Each row is a point on a landscape with many valleys, with its height.
From any point a ball takes the steepest step (drop divided by distance) to one of its 3 nearest points. It stops when none of these is lower. Distance is the straight distance between rows; heights are no part of it.
Vok height 78: [-21 -29 -25  -5  -6  39 -19  10 -28   1  -1   7  32 -10 -10  -3  -4  -6
  10   1  11  -4  23  11   5  11 -10]
nobak height 129: [ -6   5   9   6  13   4  -8   1 -11 -20   4 -12  18  12 -12  30 -26 -13
  -3  22  10   0  -7  27 -10  -5 -16]
tibos height 333: [ 28  23   1 -17  11   6 -19 -14  -1 -10   2  -9   4 -10   4   8   6   7
  12   8   2   9 -16  -9  29   1   0]
fupov height 253: [-20   3  10  26  17  15  15  14  20   9  11 -22  -3 -13 -21  18  13  -4
   3  -6  -4  -7   0 -19  -8  21 -10]
Vupug height 416: [ 16   6   8   5  30 -16  21  -8  25  16 -11  16 -20  14   9   4 -10  -8
  -5 -27   1  -2 -24 -23   2  12  14]
kifo height 148: [ 19  10   0 -24   2 -17 -39 -31   9  -4  -4 -38 -17   1   8   9  -8  17
   9  12  14   0 -29  -5  15 -28  -5]
bolu height 120: [ -4  -3  -7   3   5 -47 -24   1 -21  -3  11   1  11  -1 -12  11  -6   2
   1   9  14   8 -14  39 -35 -38  -3]
gud height 667: [ -9  -6   5   0 -20   5  -3  23 -18  13 -13 -22  18 -18 -15   2   5  -8
   8 -22  -9 -13  18   0  18   5 -16]
Pov height 392: [ 22   3  -2  -1  20  -3  22 -15  26   3   6  29  -8  -1  23  -4  23  -1
 -11 -31  -1   8  -7 -30  12  10  11]
soko height 281: [-31   4 -27  19   1  27  -1  13 -13   6 -16 -12  33   8 -23   3  -9 -20
  10   8  15 -11  16  10  -9  13 -19]
besef height 101: [ -5 -16  29  17  -2  30   1  12  -4  -8  19  14  -4 -12 -13  10  10   6
   0  16 -15  -2  16  13 -11  16  -7]
neda height 236: [ 12 -10   9  -8  -3  16   2 -30 -26 -19  -6 -17   4   5 -13  -2 -22  17
  -2  16   2  15  -7   2  23 -20   2]
raniv height 251: [-23  -7  -4  -2 -20  40   2  -6  -4  -8   9   9  -5  -8  -9  -3  14   9
 -15  13   9  -7  46  12 -11  31 -13]
dalu height 244: [  0   2   6  -7   1 -12   0  21 -12  24  -1 -24   0   8  -1  10  -2 -11
 -24 -17  -2  -3  11  18 -12 -11 -11]
zetin height 248: [-12 -14  18   6 -22  22  -6  12 -21  -6 -13 -10   6 -18  -5   4   4 -18
  11  18   3   0  17  -9  -8   8  -5]
nebur height 314: [-37 -10 -27 -12  -3  16 -28   6 -18   8 -16   2   4  10  -5  -9  -9   1
  -4  -8  25 -18  22   8 -17  -6  -8]
Fasaz height 98: [-15  -1  -9  20  20 -29 -17   6  -9  -8  20  12   6  18 -15  -3  -4  15
   3  -3   0  14 -15  28 -31 -16   7]
puzi height 340: [ 18  10   5  -3  14 -20 -39 -32  28   6  -8   3 -21 -16  26  29  -9 -26
  -6  -4  -8   5 -18  -5  -7 -35  15]
Tek height 421: [ 10   4  11  -9   4 -10  28   4 -10   4 -11  -7  -1   6   7   1   3 -24
  14   0  -6  23 -26 -25  20  -5 -12]
gep height 444: [ -7  -1   6  10  14   5  31  -2  19  12  -8  12  -4 -12   2   6  11 -25
   4 -27  -3   5 -15 -15  19   2   1]
mubik height 409: [-32 -11 -31   4  -9  25  11  -5  11   9  17  -2  16   9 -11 -30  -8   1
   8  -5   5 -22  22 -23 -23  26  -2]
Peleb height 648: [ 18 -19  11  -7 -31 -10  11  19 -10  -9 -23  -2   8   0  -2   8 -12  -9
   7  -3  -1  13  -2   4  23 -11   0]
kaz height 123: [  8  27 -15  20  27  -3  -1 -11   9 -15  -8  -6   2  26  -9   9  -7  10
  11   5  -7  13 -23  -6  -1  24 -20]
Gagub height 179: [  0 -17  -3  -3  -6 -17  -4  -5 -20  -2  -8 -23  20   2 -12   9 -16  11
  -4  13  -2   0  -6  17  -8  -8  -5]
Bivod height 364: [-14 -21  16  -1 -34  -3  15  25   1   3 -12  15   1 -20  -1 -16  15  -7
 -18  -6  -8  -4  19 -10  13  12   4]
res height 557: [ -9 -29  30  -4 -35  -7  19  29  23 -17   3  30  -6 -23  24 -15  11 -23
  12   3  -7 -52  17 -38 -21  10  20]
deru height 269: [-17   5  -5  -9   0  14  -1  -3  -2   0  13  -8   5  18   1 -10  -6   7
 -12  -3  15  -2  35  38 -17  -4  -8]
gadu height 238: [-12   7   0  -7  -4  -4 -10  -4 -14  -5   7  -2   0  10   0 -11   4  20
 -14  -9  -5  -3  11  17 -40  24   1]
bafo height 817: [ 16 -16  -4  -9 -29  -1  15  25 -16   2 -36  26   0  -7  17  -7   4 -17
   3  16   1   5  14 -24  34   3  23]
sol height 246: [ -2 -16   1  11   1 -19   0   3 -14 -12 -25 -12  18  -4 -14  19 -21 -12
  -1   3  -7  12 -35  13   6 -16 -23]
Nedar height 642: [ -7  -4   2   2 -14 -10  23  25 -11   2 -21   0  10 -31  16   2  -3 -24
  14 -16  -4   8  -6 -15  23 -10  -4]
Lenat height 441: [-25 -11  -1   2 -17  10  15   1  -6  13  -1  -8   6 -12  -8  -8  27   4
  -4  -6   6  -7  27 -20   0  23   6]
dirol height 360: [ 12   4  -1 -15   2   2 -11 -28  -3  -4 -10  -9  -6  -1   1  13   2   1
  11  30   5  -3 -31   1  42 -18   9]
gor height 396: [  6  -4 -11 -30 -17 -17 -19 -11  14  20   3 -11  -4  -2  32  -3 -15  -1
  14  12  10  -1  14   2  31 -41  16]
dur height 397: [-16 -15  -7   3  -2  -2  20   1  12  10  15 -26  -1  11  -8  -5   7   6
   5 -22  10 -29  21 -22 -38  24   8]
neni height 394: [ 28  11 -12 -25  -6   3 -15 -23  14 -12  -3   2   3 -15  16  11   6  -1
   2  16  24  11 -15 -18  32 -16  20]
Rul height 387: [ 10  13 -11  -5  14 -19   1  -1  20  18 -19  -9   0  -7  21   0  -3 -15
   4 -18   1  12  -6   5  22 -23   8]
kotar height 328: [ 13  -2 -12  -9 -16 -24 -11  -9   4   0  -6   0  -5  -1  28 -18 -26  13
 -11 -21   7  -5  19  -3  30 -16   4]
leg height 85: [  3   4 -17   0  22 -39 -24  -4  -5  -3  -1   2   7  13 -11  -8  -7   0
   3   2  -3  13 -37  11  -2 -28  19]
furi height 159: [-14   4  -1  17  -3  18   0   5   0  -8   6  -3  -1  -9 -11   8  11  -4
   2   5   4  -7  18   1 -19  15 -19]
tefaz height 429: [-17 -14   4  12 -27  28   6  17   2   4  10   4   6 -11  -3 -13  13  -9
  16   2  -1 -19  36 -30  -9  26  -3]
fov height 146: [ 10  11   7   1  14  -6 -13 -10  -2   1  15   5 -19  17  -6 -17 -12  32
 -12  18  -7   8  -1  -5  -2   7   7]
dige height 150: [ 13   4  14  17  34 -10   6  -4  20  -7   8   8 -11  21   9  -1   2  14
 -20 -15 -13   7 -17 -13 -16  27 -15]
libad height 255: [ -9 -21   7   1 -13  34  -3  -2 -22  -5 -19  -7  23 -20 -12  -3  -8 -11
  -2  11   7  14  25  14  -3  22   0]
rivit height 451: [-38  -3 -27   6  17 -33 -12   3 -30   9  -9 -12  19   2  -8  25  10 -16
  11 -12   1 -15   4  39 -23 -32  -8]
buba height 279: [-30   3 -25 -17  -9 -12 -18  -2  -3  24  11  -2  -5   6   3 -17  14  23
  -9 -20  24 -19  36  12 -56   5  19]
Riro height 337: [ 19  11  -6 -14 -13  -5   8 -11  -6   3  -4 -17  -2  -9  -2 -10 -26   6
  -5   0  -3   7 -12   3  39  -1  -9]
Mim height 225: [ 13   0   6   0 -10  -1  18  14  -9  -9  -2  16 -15   2   2 -16  10  10
  -7   9 -24   1  13 -15  28  18 -10]
viga height 114: [  5  10  11   0   3 -11 -26  16   2  -9  18   4  -9  23  -1  -9 -11   2
  -7   9  -6  15  -1  33 -43  -2  10]
Gof height 338: [ 18  14   3 -12  -2   3  -2 -14  -3 -16 -24   2   5  -9  14  30  20 -27
  29  15  14  23 -44 -26  42  -8   2]
Zovin height 197: [ 29  12  -4 -17  -6 -25 -20 -17   9  -3   2  -2  -2   8  12 -11 -12  19
  -8  19  -6   9   1  -7  15 -14  12]
tefel height 322: [ 25  13  -3 -15   8  -9 -27 -11  25  -1  19 -10 -15 -13  27  36   4  -9
  -3  14   7  -9 -23  -3   7 -21  21]
tova height 121: [ 16  31  -6   6   6 -10 -17 -17   8   9   7  -5 -19  26   5  -8   2  25
 -11  12  -3  13  -9  -9 -10  -2  19]
movul height 198: [  0 -11   3 -13  -8   7  -7  -4 -15 -32   0   1  16   1  -9   7 -37  18
  -9  22  17   5  -6  41  -6 -20   1]
gat height 283: [ 28 -21  22  -5 -19  23  10  -3 -19  -9   5  22   7  -8  -9  -8  -1  18
   6  35 -22  21   2   3  16  18   2]
terar height 320: [ 16  36  -7  17  25   8 -29 -28  27   4  -6  -1 -25   3   9  18  23  -8
   1 -24  10   0 -19 -13  -3  -3  25]
miniz height 395: [-14 -16   7   1 -15  16  13   7  10   5   6  -7  -6 -16 -17  -8  12   3
  10 -10   4 -15  23 -15 -20  29   5]
mitu height 97: [-15  -7  12   9  -5  28   5  20  -7  -6  14  -8  15  -9 -17   6  -5  -4
   5   9   2  19   0   2 -10   8 -15]
demu height 440: [ 19   9 -16  17  19   3  22   3   6  18  -8   9  -5  -3   6  13  18  -6
   7 -24  -2   6 -16 -21   9   2  -3]
zepar height 460: [-15 -23  18   1 -22  35  -1  24  -9  -3  -9  19   1 -16 -17  -7  11  -4
   2  19 -11 -10  22 -14 -15  23  24]
radal height 367: [-10 -13 -12  -6  -6  -6 -26   5 -14   1  17  -7   6  12 -11  -9  -9  16
 -11   9  14 -10  29  44 -12 -11   2]
pepez height 237: [ 23  25   8 -10   9  10  -6   1  24  -3  17  25 -14   4   7  -8  33   1
  -7   7  -6  -4  -7 -26  33   9  11]
pon height 759: [ 11 -13  -8  -6 -29 -12  15  36  -4   9 -36  24   9 -25  22  -4 -10 -19
   3 -19  -6   8  20  -3  28  -8  -4]
Ramo height 203: [  2  11 -13   6  -9 -23   0  -8 -13   6  -3  -8  -8   6   4  -2 -14  12
 -26 -16  -6   0   0   9   5 -27 -13]
Vodil height 417: [ 19  -4  11   5  16 -17  24 -11  26  24  14   6 -26   6  18   0   0  -4
 -21 -41   3  -9 -10   2  -5  15   2]
nipe height 798: [  2  -8  16  -8  -8  -6  20  32 -22  -5 -24  14   0 -15  29  -1 -15 -30
  11   4 -12  21 -14 -34  10   5   2]
Detuf height 315: [ 13  -4  -7  -8   3  -7  -7  -4   6   6  -5 -10  -3  -6  19 -18 -14  22
 -18  -6 -17  -5   9  16   0   0   4]
suv height 84: [-42 -10 -28  12   3  13   0  10 -21   8 -15  -5  23  -5 -24  11 -13 -22
  31   5  18 -25   1  21   1 -33 -36]
duni height 288: [ 25   8   0   8   4   0   3 -14 -10 -10 -19   2  14   9 -21  13   5   0
  15  29  -2  20 -37 -21  34   2  -3]
fod height 282: [ 18  -1  -5 -11   6  -7  22 -12  22  21  -2  12 -20   3  21  -7  -8  -3
 -14 -16  -4  -4   5  -7  27  -3   7]
lisum height 467: [  2  -2  -1   5 -24   7 -12   6 -21   0 -10   6   7  -8 -14   6 -13  -2
 -21  -2   5   4  18  12   7   0  -7]
salin height 245: [ 12 -14  14  -7 -20   7  13  -2 -18  -6 -10  17   9  -3   0 -10  -7  10
 -14  22  -3   5   5   0  16  14   9]
fopu height 323: [-31  -7 -13   2  12   7  -2   2 -11  23  19  -5  -3  29  -6 -17  12  18
   8 -26  20 -22   6  11 -42   3  14]
gito height 72: [  5 -15   1  -5  -5 -25  -1   8 -14  17  -2 -25  -3 -12   7  -3 -10   0
 -12 -41  -6 -15  16  13  12  -6 -17]
pev height 303: [ 24  24  -6   8   8   3 -12 -22   5 -20 -17  -3  -1  -4  -6  25  21 -16
  21  11  14   8 -30 -10  25  -1  -1]
mol height 312: [ 12  31 -11  -2  19 -13 -25 -30  18  -5  -1  -8 -20   3   9  19  12 -12
   0 -10  14   9 -11 -23   7 -12  24]
rit height 313: [  5  -4  29   1  -4   0  27  19  -3 -13  -4  30  -2  -4  18  -4  12  -2
  10   7 -19   7 -14 -24  10  23   2]
fum height 94: [  6  -7 -10  -5  14 -27   2  -2 -12  -5  -4   4   2  14  -9 -15 -22  17
  -2  -5   0   0 -16  25  -9 -16 -18]
dupu height 746: [-27 -14  -2  12   6  -6  -2  10 -17  27 -15 -37  12   0 -17   7  -7 -13
   0 -39  -4 -14   7   1  -4  -1 -14]
kuzu height 175: [ -9 -13  12  26   3 -10   2  23  -7   2   0 -16  10  -3 -30  28  -8 -14
   8   5 -11   8 -23   7   0 -12 -18]
ravob height 430: [  0 -12 -38 -17 -14   8 -23   5 -19  19 -21  -1   7 -15 -21  -4  -5   5
  -4  -3   1 -13  30   4 -20   9  -8]
lesem height 319: [ 15  -1   3 -16  -2  -5  31   1  12   8 -13  26  -9 -15  22  -9  14 -14
   0 -15  -4   5  -1 -18  22   2   9]
Buzu height 207: [ 15  11   0  -8  -7  -5  -7  -7 -19 -13   2   0  11   8  -1 -24 -14  34
 -26  19   1  -2   7  16  -3 -17   7]
godu height 105: [  4  17 -10  13  23 -26 -12 -13   8  -4  18   8  -6  28  -3 -22   1  12
  -9   1  -8  16 -25   8 -29   2   7]
Vimog height 195: [ -1   7   6   0  17 -11   7  -3   1  13   9 -15 -10  15  -8  -1   9  11
 -17 -14 -13  -4  -6   9 -37  13   6]
zinod height 130: [ 21  -1   0   6   0  13   2 -15  -4 -20   7  14   2  27  -1  -4 -20  21
 -32  26  -2  16  -2  31  -3  -7  -8]
zan height 256: [-17   6  18 -12  -2 -28   7  -4  11  21  -1  -2 -16  -9  18  -9  -3   6
 -24 -43   4  -8  19   4  -6   2  11]
ropi height 296: [  5   6  -3  14   3 -22   7   1  -1  -4 -17 -23   0  11  -4   7  -6   1
 -12 -21 -26  -5 -10  12  -4  -1  -7]
bur height 298: [-23  -6  -1   5   2   7  -5   2   7  20   2 -28  -7  -1 -10   7  13  -4
  12 -15  -6 -24  20   1 -24  18  -8]
Tef height 526: [ -5 -20  26  -8 -11  -9  29  30  27  10   5  31  -5 -22  29 -17  20 -22
   5 -21   3 -15   4 -34 -12  13   5]
Siv height 173: [  0   2   8 -24  -2 -19 -37 -37   3   3   8 -26  -7   4  16 -10 -18  26
  14  28  21   2 -26  -7  -3 -35   1]
bugo height 107: [ 23   9  -3  -5  -5 -11  17   2  37   0 -10  34  -9 -15  27 -15  22   5
  -7  -1  -9 -13  24 -20  30  -5  20]
Mav height 321: [ 13  20  12  -5  -4   9  15  -5  -3  -7  -3  18  -1   8  11  -8  13 -11
  11  19   9  16 -16 -27  19   3  12]
Gado height 295: [-24 -10  -3  14  -7  43   1  -4 -13 -10   5   2  18  -2 -13 -10   2  -2
  16  27  18  -3  35  14 -16   8   0]
Fom height 666: [-13  -1  13  -4 -18   1  29  27   1  -1 -11  15  -2 -23  21   8  10 -42
  15 -25 -14   3   1 -17   1   4   0]
vafen height 200: [-22  13  -2  10  22 -12  -8   2  -7   9   7 -17  -8  11  -3   8   7  -1
   3 -26  -4  -5  -6  32 -36  -4   7]
nop height 403: [-32 -11 -18  14   2  37  34   1   6   1  15 -20   3  18 -20 -19 -16   1
  18 -11  18  -9  15 -12 -24  17 -13]
zova height 287: [ 17  25  -7 -10   4   0 -11 -18  30   9  11   7 -12 -21  24   7  26   4
 -10  -5   3   0   3 -11  13 -16  15]
kanil height 376: [ 20  18 -13  -8  27  -8   5 -18  -4  -4 -17  -4  -7  -7  21  14   8 -20
   7  -8  -4  14 -25  -9  30  -8  -2]
gek height 193: [ 13   6  13  -8  -1  -1   8   4   1 -15   6  13 -13   3   2  -9   9  14
 -14   8 -17   1   8  -9  13  20  -5]
futen height 254: [-27  -8 -10   9  18 -19   0   7   3  30   2 -32   2  20 -19   3   6   3
   6 -31   1 -21  10  14 -34  -4   5]
Mudu height 96: [ 12 -12  10  18   8   3   4   4 -15 -14   4 -13   5   1 -16  17  -4 -16
  12  17 -14  20 -18  18   9   1 -20]
Fuda height 413: [ 13  24  -5  15  29  -1   5 -20  20   1   4   7 -14  -4  17  16  21 -15
   5 -23  -6   6 -29 -36  18   4   8]
Dama height 348: [-40  12 -18  18  21  22  14   9 -14   5   8 -16  27   1 -14  -6 -14  -2
  28  -2   9   1  20   2  -7  -3 -12]
sas height 156: [ 12 -26  12   9   6  19  -3  -6 -15  -1  -9   1  11   0 -24  17 -40   9
   6  17   0   0 -18  31   4 -20  -6]
timus height 449: [  4  -4  17   1   3 -11  24  13  11   5  12  31 -18 -17  24  -4  15 -28
  18 -19   1  13 -22 -37   8   4   9]
per height 393: [ 12  14  -6 -12 -19   7  16 -11   7  -5  -3  21  -2  -1  12  -3  14  -9
   1   2  -1   7  10 -29  34 -13  17]
vevid height 90: [-21  -9 -18 -19  -4  10 -23  -1   6   2  -5   9  -1  14   8  -8  10  16
 -12   5  20 -29  35  19 -22   6  13]
posev height 480: [-31   5 -15  14 -17  18  17  17   5  12   6  -5  -4  -9 -29 -26  -1  -6
  29  11   8 -24  14 -42  -4  19  -5]
lop height 81: [  9  -9  24  21  10  31   0  10   5 -24  12  13  -7   7 -12   8   7   5
  -4  27 -23  21 -12   2  -5  33  -5]
Daz height 166: [-27  -1   1  13  24  -2   1 -10  13  18  18  -2  -8  28 -14   2  16   6
   5 -14  -4   3 -15   9 -40   8  -4]
vosor height 501: [  2  -5  26  22 -18   2  26  11  12   6   5  -6  -3 -21   9   5  17 -15
  11 -18  -3  -4  11 -16   3  24   3]
Zisif height 386: [ -5 -11  -6 -11 -18 -16 -48   0 -30  -9   8   9  -4  -1   5 -11 -27  32
  -5  26  30 -10   7  37 -25 -23  -3]
dab height 264: [ 17   4  22  -3  -2  25   1   3  -9 -13  20  30  -9   0   6 -11  22   1
  15  22  -9  10  -5 -29  24  18  15]
tiru height 464: [-26  -8  18   2 -13   3  24  18   7   3  16  -2 -15 -25 -22   2  15 -16
  17  -5  -1 -10   7 -40 -15   7  12]
fef height 445: [ 10  17  -1   7  20 -30  10   2  20  15  -5 -10  -2  -8  17  14 -10 -21
   9 -37  -7   0 -11  -9  19 -14   0]
vedu height 147: [-14   0   2  13  12   7  -9   7  10   3   5  -5  -1  17  -3   5   1  -7
  -5   1 -14  10 -14  12 -20   2 -12]
mura height 139: [ 12  14 -10 -10   0 -12 -21   3  -7 -15  10   1   1  16   1 -13  -5  23
 -13  15   2  10  -3  15 -13 -13   1]
Vove height 127: [-28   2  -1  22  11  44  -3   5  -1 -11  23  -1  22  12 -20  18   4 -10
  12  28  -1  15   5  12 -10  24 -10]
zagug height 131: [  7  10   0   8  22  11   1   8   4 -22  10   4  -3  41 -10  -3  -2   7
  -5   2  -3   0 -21  25 -19  15  -9]
Dak height 307: [ 19  13   1  -4  15  11  -3 -14  -8 -13  -3  10  -9   0   3   9  14   0
  23  27   0  31 -17 -28  11   9   3]
nimo height 280: [ 11 -14  17  -6 -30  -3  24   3  21   2   9  25 -16  -2   8 -21  32   2
 -10   8 -15 -13  27 -15  15  29   6]
Kugup height 702: [ 15 -11  22  15 -28   1  10  30  -4  -8  -3   0   5  -2   1   9 -11 -13
  -3   4  -6   9  -6  -9   2   5 -10]
riv height 370: [-12   0   6   2  19 -39  -9   0 -23  20  -8 -12   2  12 -15   8 -11   2
  -5 -40 -28  -2 -18  17  -6 -25 -13]
faz height 329: [  5  22 -16 -19  17 -27 -22 -18  13   6  -2 -14 -16 -13  35  10   7  -8
  13 -13  14   5 -10  -9   5 -35  18]
zuv height 137: [-22  -8   3  13   7  -2   3   1   8 -19   9 -12  28   9 -23  32 -19 -10
  -2  34   6   1 -17  37  -5  -6 -19]
Fodi height 160: [  8 -11  -1 -18 -14 -16 -25 -14  -9  -6  21  11   3  -3  -9 -18 -35  30
  12  21  10   7  -8  38 -21 -40  -5]
Gef height 201: [ 14  16   5  -5   6 -11   0  -6  16   6   2  13 -25  17  15  -6  20   6
 -23  -5  -8  -8  -7 -18   3  18   2]
fenet height 339: [-10 -11 -24  -2  -8  22 -23   2 -20   2   4  -5  10  -7 -11   9 -24   4
   2  14  34   0   6  24   4 -16 -12]
tutep height 354: [ 18   4 -10 -17  -6  -3 -13  -9  23 -17   1  -9   1 -20   6  19   2 -16
   9   3   4  18 -24  -4  20 -23   1]
dozi height 359: [  5  12   7  15  21  -8  16   1  18  22  -8 -11 -20  -8  13  10  -5 -13
  -9 -48 -16 -26  13  12 -20  -7  -1]
Tokal height 126: [  7 -14   6   8  -2  22   1   3 -12 -16  -9   4  18  10 -14  -3 -22   3
  11  29 -10  21 -12  20  -6   1   0]
vitu height 242: [ 23   8  -4   6   0 -11   7   6   8   8  -5   9  -9   5  19 -10  16   8
  -5  -9 -20   4  -8  -9  17   8  -3]
miv height 273: [  0  -5   2  -1   7  -3   5   0 -10 -15 -18 -17  10   7 -12  14  -3 -15
  13  15   3   3 -34  -7  31 -17 -21]
kar height 172: [-36  -2   1   6  24   8  -7   4 -15 -11   8 -11   6  16  -3  16   7  -4
  11  -3   8  -4   1  26 -30  -3 -13]
tedot height 349: [-29   6 -22  13  16  22  29   2  22  13  27 -18  11  12 -26 -14   4  -5
  13   7   7 -14  -2 -22 -25  14  -4]
dage height 109: [  9  16 -17  -9  18 -32 -13 -15  -5   6  -4 -17   2   0  -1   2 -12  -4
  -5   8  11   8 -34   0   2 -34  -1]
rikon height 414: [-12  -3   9   0  -9   3  21  -2   6  13  11 -15  -5  -4   8   4  10   2
  -1 -35 -17 -35  18 -17  -5  26  -1]
Paku height 48: [  8   0  -4   4  21 -11 -14  -9  -3 -17  -1   4  13  12 -23   3 -12  14
   0  15  -6  12 -20  30   9  -8 -16]
derup height 357: [ 26  -1 -18 -15 -27 -15  -5   8   7  -5 -18  11  -2   1  17  -1   4   1
  -2   7   5   2  14 -10  46 -19   5]
lisem height 224: [-28  -4 -20  20   2  17  -3   2  -1   2   1  -3  15   5 -16   0   9 -11
   2   1  11  -5  10  15 -20  10 -17]
tebe height 60: [  0  -1   2 -13   6 -26 -22 -17 -10   0  11   9  -1   8 -15 -13 -25  19
   2  11  13  22 -30  30 -12 -40   8]
moli height 247: [ 11  -3   1 -19 -18  -2   3  -1   6   3  -5   9  -2  -2  10  -8  -9  18
 -19  -5 -13  -9  27   1  14   9   2]
dozo height 158: [ 30 -18   9  12  12  -9  35   1  34  17  -8  31  -5  -1  20 -19  14  -3
  -6 -26  -6 -25  14 -12   6  -1  25]
pir height 174: [ 11  13   3   0  15 -11  13   1   8  -1  12   0 -16   6  -4 -10  13  16
 -10   3  -9  -2  -4  -1 -17  16   1]
sano height 554: [  9 -12   2 -10 -37   6  -2  10 -26   3 -16 -15  18 -19 -14  -4 -10  12
  -7  -6   2   0  19  15  12 -18 -10]
luzaf height 442: [-11 -22  -4 -12 -11 -12 -39   3 -24   5   5 -12   4 -17   4  -4 -14  13
 -26  -9   4 -14  11  22 -12  -4 -19]
tulo height 521: [-29   5  17   5  -5  36  24  14   7  -7  20  -8   7 -12 -39  -8  15  -3
  20  17  24  -6  16 -31 -21  10  -4]
posu height 453: [  3 -22   0   0 -15   3  18   6  35   9  -3  -7  -2 -14   7  -2  21   2
 -15 -34  -9 -28  29 -16  -7  19  11]
Nuti height 67: [ -4   1  16  17   7  28   8   5 -15  -8   7   6   5   3 -28  17   4  -6
  -3  29 -12  15 -16  15  -9   9 -18]
madal height 110: [  7  -7 -14  -8  -8 -23 -22 -14  -7   2 -14 -22   0   5   2  -8 -37  26
  -7  11   8   6 -23  18   3 -35   4]
ganob height 115: [ -3   8   9  -3 -11  20 -12  -7 -16 -19  24   0  -3  17   2   6 -17  18
  -6  27   7  15   8  45 -27   9   0]
rik height 259: [ 16  17   0 -10 -12   6  -9 -12   0  -9  -6   1   5   6  10  -5   7  21
  -7  26   8  11   9  -8  37   8  24]
kad height 293: [-32   4  -6  17   1  18  20  12   0  21   8 -12  11  -7 -20   3  -4 -11
  25   2   2  -5   8  -3 -19   3 -13]
Vifem height 199: [ 28   9  -7 -12  -5 -11  12   1  23   6  -9  19   1  -6  15 -10  14  -7
 -14  -8  -7   0  14  -8  18 -15  10]
Belal height 168: [ -3 -21  13   7 -15  29  -1 -12 -24 -16   2   0  26  -8 -20  -9 -18   7
  -1  21  -3  11  13  27   9  -2  10]
kevo height 330: [ -3  23  -2  -8  22  -3 -37 -29  29   7  13  16 -29   7  25  -2  24   7
 -15  -3   7  -6  -8 -17 -11  -1  30]
lepo height 113: [ 11  18  -7  -2  24 -12 -15 -25   9   1  10   6  -7  25  -1   0   6   7
   9   9   9  10 -24 -17 -16  11   3]
Poroz height 327: [-12  -7 -11   5  -4  -1 -25   8 -20   6 -14 -23  13 -10   0   8  -9   1
  -3  -5   9 -14   8  19  -8 -16 -17]
korut height 153: [  9   6  -3 -16   3   7 -12 -16   6 -18   6   8   3  12   0 -11 -15  29
 -19  28   4   1  13  23   8  -6   8]
kemab height 219: [ -3   2   3  -8  -3  25   8 -11  10 -15  19   4 -18  -6  -4   0  11  14
 -18  19  -4  -2  27  10  -3  36  -2]
sesos height 132: [ 10  10  17  13  31   3  11  -8   6 -22  13   7  -5  16 -14   0   5  18
   2   8 -19  17 -22  -8  -7  31 -17]
teki height 764: [ -4  -3   0  -9 -16  -4  22   7  -2  13 -17  -3   2 -11  17  14  -2 -24
   3 -40  -3 -10   9  -3  10   0  -7]
sifo height 324: [ -3  -1   4   3 -17 -11 -23   8  -2   2  -4  -7   8  -3   9  -8   8  10
 -21 -15  -5 -21  34  18   1  13   1]
puz height 164: [  8   6  10  11  10  10  13   7  -1 -11  20   9 -12   0  -3   7   7 -14
   2  -4 -25  10 -25 -21   4  20 -11]
Dag height 401: [ -2   7  22 -18 -13  11  11  32  -3 -19  -6  53 -13  -5  32 -15   1 -18
  13  15  -6  -1   0 -30  24  12  16]
Sisi height 446: [  2   2   2 -11  -6   4  18  -2   3   0 -28   4   5 -15  19   1   5 -12
   7  -4   3   8   6 -10  33  -9  15]

For each start below, name the point where the ball stops.
luzaf -> Paku
Mav -> pir
Tef -> bugo
Vupug -> bugo
posev -> Nuti
Dag -> pir
tibos -> Nuti
